Each scene shows the same named points in several views. A view is turned or mirrored, and shifted as a whole, has a little noise and may leave points out.
In the rows, zero is written as 128.

Scene 1
View 1
<230>: [144 155 127 103 143  79 122 150 108  89 166  98 123 117 151 101 166 150
 128 124 174 127 147 143  91  78 102 122 149 119 136 117 105 137 138 112
 157 146  83  61 140 122 165 103 159 160 115 104 121 173 182]
<222>: [119 122 163 105 131  97 113 151 122  85 145 112 147 129 136 112 127 142
 134 113 143 111 145 128 126 126 115 109 142 126 125 114 127 136 129 107
 122 139  83  97 122 137 161 128 168 137 135 118 127 135 160]
<96>: [116  71 176 140 109  98 142 135 115 114 143 110 160 124 116 100 109 149
 153 102 108 102 141  81 146 159 129  88 117 150 113  94 130 128 118 125
  96 119  90 103 119 132 150 154 179 125  95 143 152 100 149]
<218>: [130 134 122 122 114 104 136 147  85 115 160  94 141 134 127 109 147 138
 158 117 158 119 159 121 101  91 124 129 135 151 123  95 114 137 152 127
 133 128  80  61 158 117 154  84 153 129 113  88 147 129 179]
<197>: [ 82 144 153 143  96 166 146 168  75  97 151 141 184 151 138 136 121 144
 189 145 122 138 159 160 127 127 129 123 146 176 110 129 114 166 201 131
  82 123  69 127 121 129 166  81 143 153 140  82 153 111 134]
<231>: [132  96 166 120 141  80 122 151 129 106 151 113 130 112 135  97 130 155
 136 111 135 113 147  93 128 128 120  98 125 129 111 116 111 116 121 105
 138 148  91  91 117 132 157 142 177 146  97 150 144 143 155]
<46>: [122 136 143 130 130 115 124 166  99 113 154 117 141 130 140 111 148 149
 154 126 155 127 159 119 112  97 121 122 130 151 107 119 109 124 166 115
 146 144  81  77 135 126 159  86 154 145 106 112 153 144 162]
<127>: [ 99 127 180 128 124 125 140 147 113  55 147 144 175 124 157 119 125 152
 151 138 111 132 133 163 141 153 101  87 150 134 135 135 127 165 157 121
  88 123  74 141  80 137 175 147 164 178 133 129 119 129 132]
<68>: [133 107 149  99 120  75 144 127 117  87 158 101 141 117 134 102 125 148
 136 113 133 113 134 128 117 137 117 102 147 121 134 101 117 151 100 116
 105 128  90  96 128 124 159 160 179 146 121 115 124 131 162]
<3>: [125  72 188 158 126  88 142 132 127  96 141 119 160 103 131  82 126 157
 146 105 103 108 131  79 151 159 104  60 111 132 125 105 134 121 120 134
 111 119  89 102  85 135 155 168 178 155  62 179 145 116 144]
<64>: [115  84 182 101 127  88 132 142 135  88 149 127 144 116 138 112 101 156
 138 117 113 120 136 118 141 168 128  94 138 126 114 120 116 144 103  99
  94 141  90 131 104 139 163 183 192 147 135 140 135 130 138]
<80>: [120 126 162 117 149 102  84 177 123 116 141 116 132 137 128 114 130 143
 133 110 164 107 163  97 126 105 122 122 124 139 100 120 122  96 153  94
 164 163  84  72 136 143 153  86 161 112 119 131 150 148 169]
<102>: [106  94 182 151 129 114 110 160 121 114 129 120 164 132 118 103 119 146
 150 101 125 101 154  78 152 137 119  89 112 148 105 107 140 101 150 119
 130 134  83  86 113 141 149 111 163 118  91 154 154 111 154]
<136>: [119 126 139  91 111  97 122 139 104  88 153  97 148 145 123 122 118 137
 139 111 146 106 145 142 113 123 125 128 154 131 134  94 126 155 120 118
 102 131  82  85 150 125 156 119 164 114 153  77 122 123 176]
<245>: [129  79 165 132 130  90 109 159 121 147 140 106 127 127 110 100 120 150
 144  95 143  99 160  51 133 126 137 111 104 149  90  99 119  89 124 105
 146 152  94  70 141 134 145 115 177 103  87 147 172 119 162]
<106>: [114  80 176 147 109 103 148 132 111 104 143 115 167 119 124  98 119 148
 157 105 104 108 138  90 146 156 120  80 118 147 119  95 135 133 126 134
  94 115  84 106 108 131 152 151 170 138  86 145 151  99 147]
<126>: [ 98 149 136 142 113 154 120 184  78 133 150 124 155 155 126 130 135 141
 180 134 155 128 176 121 116  92 137 141 128 179  91 119 107 126 203 119
 132 144  74  82 151 127 156  43 141 126 125  87 171 128 156]
View 2
<126>: [154  98  87 107 108 120 122 152 129 193 170 221 155 111 139 133 171 113
 131 111 164 179 116 130  97 108 148 123 103 171 137 152 102 113 115 123
 110 126  84 155 164  96 127 143  75 105 161 127 131 141 134]
<136>: [131 141 133 104 120 132 124 147 125 187 172 110 153 108 124 132 154 135
 125  98 168  95 124 147 123 122 128 117 100 154  99 150 103 151 119 121
 149  67 141 150 154 124 100 154 122 121 160 126 118 119 124]
<218>: [122 122 110  86 105 136 128 144 141 184 164 160 144 104 125 137 175 153
 122 104 139 136 100 139 115 110 135 119  99 145 105 158  99 139 127  95
 139 103 119 151 150  86 101 140  90 118 149 126 134 134 121]
<127>: [167 148 135 111 134 133  87 117 123 135 148 130 165 136 118 125  99 123
 176 101 221 100 127 151 158 152 110 120 101 178 112 201 116  86 154 131
 158  73 129 140 201 132 100 147 125  76 125 127 147 122 179]
<102>: [140 154  96 124 177 145 106 100 126 130 158 137 178 118 127 106 160 130
 167 137 138 151 113 101 121 113 145 114  85 160 104 151 141  79 119  94
 134  93 127 135 156  87 136 123 125 108 152 110 143 137 158]
<46>: [137 114 101  99 109 147 120 132 132 167 154 178 153 104 123 136 164 148
 142 108 153 148 106 143 108 114 135 122  94 156 103 162 107 106 137  93
 145 122 109 148 168 102 108 133  90 114 150 108 142 141 149]
<68>: [123 156 141  93 122 158 107 131 138 148 154  96 150 120 116 125 139 154
 149 105 155  85 120 150 145 129 110 129  96 143  84 164 121 127 134  92
 164  78 157 130 168 115  91 147 129 106 146 112 131 124 151]
<245>: [117 147  96 111 160 169 116 116 136 140 159 132 170 108 124 103 185 140
 149 145  95 154 123 106 106  93 140 138  80 144  86 119 152  93 110  66
 132 115 141 123 148  85 134 125 124 129 175  89 127 142 156]
<3>: [125 181 122 101 178 168  87  86 144  90 143 101 174 139 115 101 132 149
 186 137 138 123 108 111 168 126 117 123  87 149  87 179 151  67 138  73
 156  83 155 115 168  72 116 118 136  85 125 111 158 130 179]
<64>: [140 165 140 108 145 162  90 124 129 130 152  88 165 137 117 108 117 127
 169 122 171  88 152 142 147 138 103 145  92 155  92 157 146  96 129 102
 156  81 162 111 187 132 109 150 150  97 157  97 125 122 179]
<106>: [128 173 123  97 165 154  97 106 146 119 155 112 172 136 120 104 142 143
 167 133 140 126 112 109 161 123 116 120  91 147 106 168 141  93 126  87
 140  79 151 123 154  71 116 128 129  88 136 124 148 125 157]
<197>: [172 117 113 102 115 103 100 155 130 180 167 194 159 142 134 126 121 102
 153 106 214 150 129 136 145 136 124 118 114 181 159 182 101 110 123 149
 109  92  96 145 182 102 119 152  86  70 137 153 136 127 143]
<231>: [126 144 118 105 136 174 107 110 132 129 147 121 162 113 118 118 153 154
 162 122 133 122 119 138 126 114 123 135  84 150  76 154 141  89 139  73
 160 107 144 125 173 107 110 133 126 114 156  85 138 138 174]
<96>: [125 175 126  99 167 152  94 115 144 125 160 104 170 141 124  97 142 131
 166 138 133 125 128 106 158 118 117 130  93 146 110 150 149  97 112  90
 134  78 155 118 152  75 123 133 136  90 148 122 134 125 157]
<80>: [139 117  93 128 141 153 127 115 114 161 158 156 166  87 124 129 181 141
 142 117 135 146 118 133  79 109 154 123  81 162  78 138 123  98 130  89
 152 117 112 152 165 127 123 130 114 143 174  82 130 149 158]
View 3
<46>: [153  95  91 102 150 136 126 131 125 138 130 103 113 142 116 112 153 156
 146 157 143 108 129 159 111 104 119 134 113 148 126 136 100 115 136 160
 133 152 155 128 124 130  65 122 163 146 121 170 129 154 124]
<218>: [159  94  89 110 150 141 136 127 133 119 130 116 112 158 147 123 160 147
 148 125 126 118 120 165 116 105 115 128 104 168 132 124  95 106 131 133
 137 172 140 127 127 117  69 122 148 149 134 171 136 166 112]
<197>: [140 113 146 126 168 146 157  90 117 133 102 150 124 128 141 110 157 123
 150 172 104  64 157 116  77 110 107 160  99 101 124  94  83 120 132 161
  91 142 134 133  97 115  67 127 154 131 107 129  97 146 146]
<127>: [128 147  96 154 138 165 126 115 120 155 157 156 151 118  87 100 165 101
 114 187 121  81 148 113  84 113 108 127  65 117 119 124 130 145 147 181
  69 145 129 133 140 114  78 116 179 137 116 120  79 102 130]
<3>: [159 116  91 130 117 163  65 151  74 142 186 119 157 119 108 118 165 109
 104 178 126 122 109 132 126 174 112 128  63 142 142 163 155 163 143 166
 116 153 146 113 188 172 125 132 173 142 127 145  77 113 104]
<96>: [161 121 112 118 128 161  93 130  87 126 164 125 152 127 145 131 144 109
 117 156 112 133  96 134 125 179 112 127  82 134 130 128 141 166 132 155
 105 163 131 117 169 161 135 131 162 140 137 157  97 122 100]
<64>: [139 155  83 129 131 172 114 126 113 142 180 129 151 118 110 116 134 114
  95 174 126 125 103 133 121 143 114  95  85 116 118 118 152 177 138 176
  65 159 115 127 162 127 115 114 179 142 143 161 105  90 105]
<230>: [150 109  37 123 140 145 133 145 158 141 154 108 112 156  95 106 164 158
 131 136 153 117 125 175 117  67 117 103 101 181 125 147 109 102 142 149
 130 172 143 135 133  99  40 104 171 154 137 179 147 147 112]
<222>: [148 139  70 122 135 151 126 128 140 138 154 128 144 133 113 121 149 127
 133 149 133 128 112 145 108 117 121 113  98 153 113 126 122 135 139 169
  92 163 141 130 142 123  89 113 176 142 137 154 125 125 107]
<106>: [161 115 103 127 125 159  87 139  83 134 168 126 151 130 133 125 161 106
 121 158 117 125 111 135 121 171 113 133  72 140 137 143 139 156 134 154
 116 160 137 116 169 159 123 132 161 139 128 148  87 127 102]
<68>: [145 133  62 139 128 172 120 132 129 127 179 133 139 146 124 116 153 115
 107 144 125 127 106 151 122 120 109  91  75 153 129 125 135 148 136 146
  98 176 115 129 162 109  93 113 166 149 147 164 114 118 102]
<231>: [153 118  73 109 131 156  98 147 112 143 170  98 135 128 104 119 143 143
 111 166 145 134  98 156 130 136 124 107 104 146 128 147 141 153 141 171
 113 158 146 125 161 148 101 120 177 148 137 176 121 120 105]
<136>: [149 143  77 126 143 156 151 117 154 116 144 144 139 148 149 131 146 118
 145 118 117 130 109 152 109 108 115 108  97 161 117  98 109 129 128 142
  90 180 122 130 130 101  86 110 160 141 147 156 133 138  99]
<80>: [163 116  73  79 143 125 113 145 139 146 132  87 129 124 102 126 139 169
 153 151 160 139 102 167 122 120 136 130 137 162 114 147 116 131 139 182
 123 153 178 129 131 155  85 116 179 143 127 176 151 142 104]
<245>: [171 104 102  70 137 138  93 144 102 131 145  81 133 124 142 138 127 157
 137 152 142 155  77 166 140 168 131 126 128 151 124 139 130 156 132 163
 132 160 162 116 155 179 129 128 163 144 138 188 140 142  94]
View 4
<80>: [149 144 150 145 154 133  96 136 114 107 111 126 122 110 123 134 101 113
 156 118 118 127 155 141 144 107 150 112 156 128 133 128 129  88 110 144
 158 111  73 132 119 126 123 119 129 140 122 123 109 138 139]
<46>: [157 124 127 136 156 164 124 121 132 124  85 147 117 102 138 136 114 109
 138 138 130 136 140 147 141 116 141 125 146 132 151 120 143 101 128 124
 123 117  64 126 118 126 140 105 132 156 118 101 121 130 149]
<245>: [163 147 173 100 137 170 106 131 134 139 147 120 123 101 114 147 122 115
 182 119 123 125 169 134 129  73 149 120 142 127 141 130 141  58 120 144
 164 106 111 118  96 116 139 143 117 115 140 122 105 154 117]
<3>: [176 121 139 128 136 189 155  62 162 128 185 171 138  97 105 138 143 148
 155 124 144 115 143 113 130  86  94 153 138 133 129 117 159  47 137 136
 128 126 122 117 128 144 174 177 118  86 166  80 101 108 101]
<68>: [149 127 131 121 132 167 156  98 109 132 120 131 106 107 132 106 121 144
 136 143 127 137 136 145 110 100 107 103 130 168 134 124 164  94 129 144
 103 112 105 128 128 134 157 125 128  89 152  76 104 109 110]
<102>: [161 129 144 128 167 160 113  91 150 129 153 142 159  97 114 147 112 130
 167 122 128 108 157 131 139  91 118 132 133 113 142 139 141  68 124 132
 151 117 113 120 120 135 139 154 124 119 148 105 113 138 134]
<136>: [126 126 117 122 152 140 144 112  93 140  93 108 122 108 144 105  89 139
 136 153 116 137 134 166 102 105 104  77 124 163 153 142 157 123 119 141
 106 106 103 139 128 141 135 109 136 105 143  76 115 122 130]
<222>: [143 129 126 146 152 142 135 100 109 114 117 134 123 111 127 111 102 141
 135 135 121 125 137 144 128 112 110 105 140 151 131 131 148  97 121 139
 121 115  94 136 136 139 138 123 135 106 143  88 105 113 128]
<230>: [142 130 117 148 136 139 138 142  98 110  80 153  79 117 140 114 120 113
 122 142 127 171 123 154 124 126 132 113 170 163 147 104 144 102 113 152
 117 116  30 143 121 144 149  98 144 147 119  79 105  94 128]
<127>: [149 101  99 176 162 153 163  41 133 104 117 168 151 104 129 100 111 161
 104 142 135  91 125 127 145 134  79 129 120 149 112 131 160 113 145 112
  81 133 105 128 167 141 154 130 131  97 139  73 109  99 144]
<197>: [150  93  98 147 185 177 142  66 148 138  59 141 164  90 154 127  93 133
 113 154 133  85 138 154 149 138 106 112  96 120 149 145 165 141 159  83
  74 122 106 111 142 119 132  98 127 148 114  86 144 141 188]
<64>: [152 122 141 146 129 162 154  71 114 116 145 134 123 111 115  98 124 163
 131 127 126  95 144 125 132 103 102 107 123 169  97 128 164  85 138 135
  99 121 135 126 149 123 155 139 116  56 152  95  92 115 108]
<126>: [152 118 124 129 178 166 102 123 143 136  52 126 142  94 153 146  95 100
 139 144 126 114 153 162 149 124 153 113 125 109 166 141 141 127 138 102
 116 112  79 116 114 115 120  88 131 183  97 116 143 161 186]
<231>: [163 135 150 139 131 165 132 110 124 116 142 145 107 112 116 122 132 134
 151 123 131 125 148 126 136  97 128 126 151 150 122 117 147  66 123 145
 131 118  93 124 125 126 155 139 124  99 142 103  95 116 113]
<106>: [164 121 137 111 148 184 152  76 152 142 163 150 142  95 120 136 125 141
 158 135 139 117 143 134 117  87  95 133 123 132 147 130 160  68 136 130
 122 118 126 118 120 141 165 159 121  99 160  77 111 122 114]
<96>: [161 124 143 106 144 185 148  79 143 147 160 134 144  96 121 133 123 145
 163 136 131 111 152 133 117  80 100 120 115 137 140 134 161  70 139 132
 123 113 145 114 119 133 157 159 116  83 162  88 109 135 115]
View 5
<245>: [128 136 103 104 144 185 125 141 175  87 164 126 123 121 167 168 196 116
 129 138  88 150 122 106 126 143 162 101  84 131 112 157 117 147  98 114
 134 115  92 128  94  87 132 153 117 103 143 164 100 100 147]
<230>: [117 161 139  70 125 179 125 128 160 147 111 155  99 126 135 115 141 142
 162  92 131 199 117 130 134 127 132 159  67 153 143 124 112 152 125 135
 113 113 131  89  71 163 148 124  89  94 131 181 133 145 105]
<3>: [146 114  96  65 136 151 138 142 188 134 144 141 115  91 131 187 169 134
 111 137 153  95 156 131 120 192 154 119  77  93  97  96 109 116 112 130
 119 130  94 142 154 104 112 185 103  92 172 129  82 114 110]
<126>: [135 138 123 125 156 170 105 116  97 106 139 121 104 123 146  69 156 129
 109 124  78 174 106 118 134 128 138 148  95 157 102 149 133 160 125  77
 145 158  95 100  74 101 157 128 148 121 108 138 175 142 157]
<127>: [158 134  87  86 120 108 130 118 149 180 118 153 106 104 132  82 133 124
 104 142 181 117 142 150 102 170 124 158  74 105 127  78 110 104 155 111
 112 175 106 112 162 121 118 139 110 113 129 122 127 170  75]
<80>: [144 150 120  91 129 175 112 140 155 103 154 132 116 116 158 125 198  99
 149 137 104 180 109 115 121 134 162 122  79 142 140 145 110 144 107 123
 136 115  80 104  81 124 151 132  99  99 118 166 135 120 129]
<222>: [142 151 100  93 118 148 126 132 172 141 127 146 112 120 154 117 170 113
 132 132 143 160 131 125 118 137 134 141  74 126 140 116 107 129 126 126
 121 132 109 108 112 120 130 128 105 107 136 159 111 138  98]
<136>: [130 162  96 117 117 154 126 118 170 146 106 154 106 141 169 102 166 114
 121 124 135 174 140 116 136 106 105 160  73 136 142 116 120 137 127 116
 124 137 128 104 102  97 123 103 133 123 145 168  99 138 101]
<197>: [145 131  99 131 146 130 112 104 101 142 125 133 104 122 139  50 126 134
  81 135 117 136 123 136 119 147 117 161  91 134  95 115 134 133 151  70
 133 193 103 109 121  89 132 133 156 131 117 112 160 167 125]
<102>: [154 127 104  92 136 163 119 140 158 102 155 127 115  94 146 148 202 104
 112 146 121 130 139 119 125 161 158 122  88 117 112 120 112 132 104 115
 144 132  74 125 122  96 133 159 121 107 145 130 112 110 132]
<46>: [129 143 128  94 144 171 116 127 135 121 135 134 105 119 137 112 154 140
 133 113 107 170 116 127 132 143 144 141  80 147 116 131 121 152 120 107
 127 137 107 106  85 127 151 139 116 106 126 155 145 138 133]
<218>: [119 149 127  99 140 186 119 119 144 123 111 141 100 127 146 115 153 141
 124 103 104 181 129 114 155 118 121 161  80 151 114 127 129 158 114 107
 131 128 127 105  75 112 144 127 132 114 145 161 125 128 132]
<106>: [139 122  91  85 139 155 132 131 180 129 134 140 112 104 141 166 175 132
 105 135 137 110 155 122 133 167 138 132  82 107  98 102 117 125 112 118
 127 136 104 137 140  89 115 168 124 103 170 131  85 115 118]
View 6
<3>: [173 128 153 164 178 156 133 189 133 169 132 120 143  93 121 203 187 133
  38  87 145  88  78 167 157 113  80 123 100  85  85 103 139 122 123 120
 145 142 186  88 116 101 100 142 114 138 127 111 149 155 142]
<96>: [163 116 155 150 180 156 134 163 141 141 152 130 152  94 126 171 178 131
  67  84 140  93  84 160 145 131  96 109  85  93 101 111 140 128 149 131
 133 128 167 109 127 121 109 139 141 132 143 112 160 144 143]
<218>: [174 158 117 129 139 122 150 129 146 118 139 121 162 135  85 138 162 124
 112 144 136 109 122 130 139 131  91 152 108 130 146 148 186 144 137 112
 117 178 103 133 114 143 134 147 145 120 141 115 144  99 129]
<102>: [173 142 119 145 172 154 141 162 125 156 146 106 154  97  95 174 182 130
  98  91 142  95 106 147 143 110  93 129  83 107 125  91 130 137 152 129
 133 138 177 109 109 116 139 150 112 126 162 115 159 128 161]
<68>: [180 144 146 152 141 125 132 128 148 135 137 153 154 139 124 164 165 126
  70 125 127  92  71 148 162 163 114 140 103 103  99 124 162 117 131 108
 129 129 124  93 115 128  97 144 151 128 120 108 147 151 114]
<127>: [178 141 186 149 162 126 139 108 104 175 127 132 168 144  97 194 174 105
  70 130 142 110  79 162 152 169 151 145 112  82 108 134 160 176 131  85
 114 112 165  81 112  74 122 152  83 119 126  81 145 177 125]
<126>: [174 145 132  99 145 124 154 111 116 135 145  95 170 134  64 134 160 115
 159 126 137 140 154 130 123 105 122 138  99 128 181 148 171 177 167 110
 109 166 123 161 109 114 170 151 102 110 158 104 151  89 150]
<106>: [165 126 151 156 179 154 137 171 138 147 143 124 153  93 115 179 182 127
  58  96 148  92  87 162 146 126  87 118  97  94 101 118 150 136 136 124
 133 139 168 105 123 116 112 142 131 137 139 110 155 141 144]
<245>: [179 135  99 129 152 145 139 167 147 139 152 117 140 104 115 155 167 148
 119  76 123 101 115 141 153  87  78 118  74 120 125  82 122  97 163 142
 148 150 149 130 101 138 126 145 143 130 153 134 157 107 158]
<64>: [179 125 166 145 152 132 128 125 134 159 141 152 149 136 137 177 163 127
  78  92 122  99  71 162 168 154 141 121  93  83  92 100 132 117 150 111
 133  96 153  89 110 102  97 147 129 126 126 103 151 174 125]
<136>: [168 155 133 144 140 122 137  99 144 113 151 149 170 142 105 133 164 121
 108 146 129  91  90 133 146 182 128 146  95 123 130 132 171 140 147 114
 107 127 111 103 121 146 124 151 157 118 145 107 158 133 122]
<80>: [193 170  84 126 130 121 142 132 127 155 139 113 153 139  86 157 161 139
 145 114 118 106 120 123 159 111 108 152  90 128 140  80 135 115 154 124
 136 146 142 115  84 130 148 159 113 117 152 123 151 117 149]
<222>: [184 160 127 146 143 122 139 117 130 148 138 136 158 138 103 164 168 124
 103 128 129  94  89 139 157 154 123 151  99 112 120 107 152 130 141 109
 122 131 139  93 107 120 123 153 123 119 140 107 151 144 131]
<231>: [189 146 121 144 138 128 135 151 138 162 132 132 143 130 118 180 165 137
  89 100 121  99  92 145 168 115 100 142 100 105 105  94 139 102 139 115
 146 141 147 104  98 117 109 149 125 127 125 119 143 139 135]
<46>: [187 160 121 121 133 119 149 131 130 147 131 109 156 144  81 158 162 125
 122 129 132 122 126 134 148 110 103 153 110 124 145 129 167 143 141 104
 126 169 121 132  99 118 142 150 110 117 136 111 141 108 138]
<197>: [160 126 193 115 172 130 154  94 102 143 144 107 180 134  74 151 172  97
 116 131 153 138 125 154 118 145 151 129 105  97 155 174 181 211 160  94
  93 136 142 142 129  87 156 147  90 112 147  81 153 130 141]
<230>: [201 188 102 135 105  96 145 118 140 148 118 134 154 170  85 161 156 126
 105 158 122 106 107 123 165 141 101 180 126 133 132 128 183 122 116  90
 133 176  95 100  90 132 125 154 126 117 114 115 130 117 111]

In a view up to two points have been moved. Name them for each view, in the order of its rows, or write -.
view 1 | <106>
view 2 | -
view 3 | <80>
view 4 | <68>
view 5 | <245>, <127>
view 6 | -
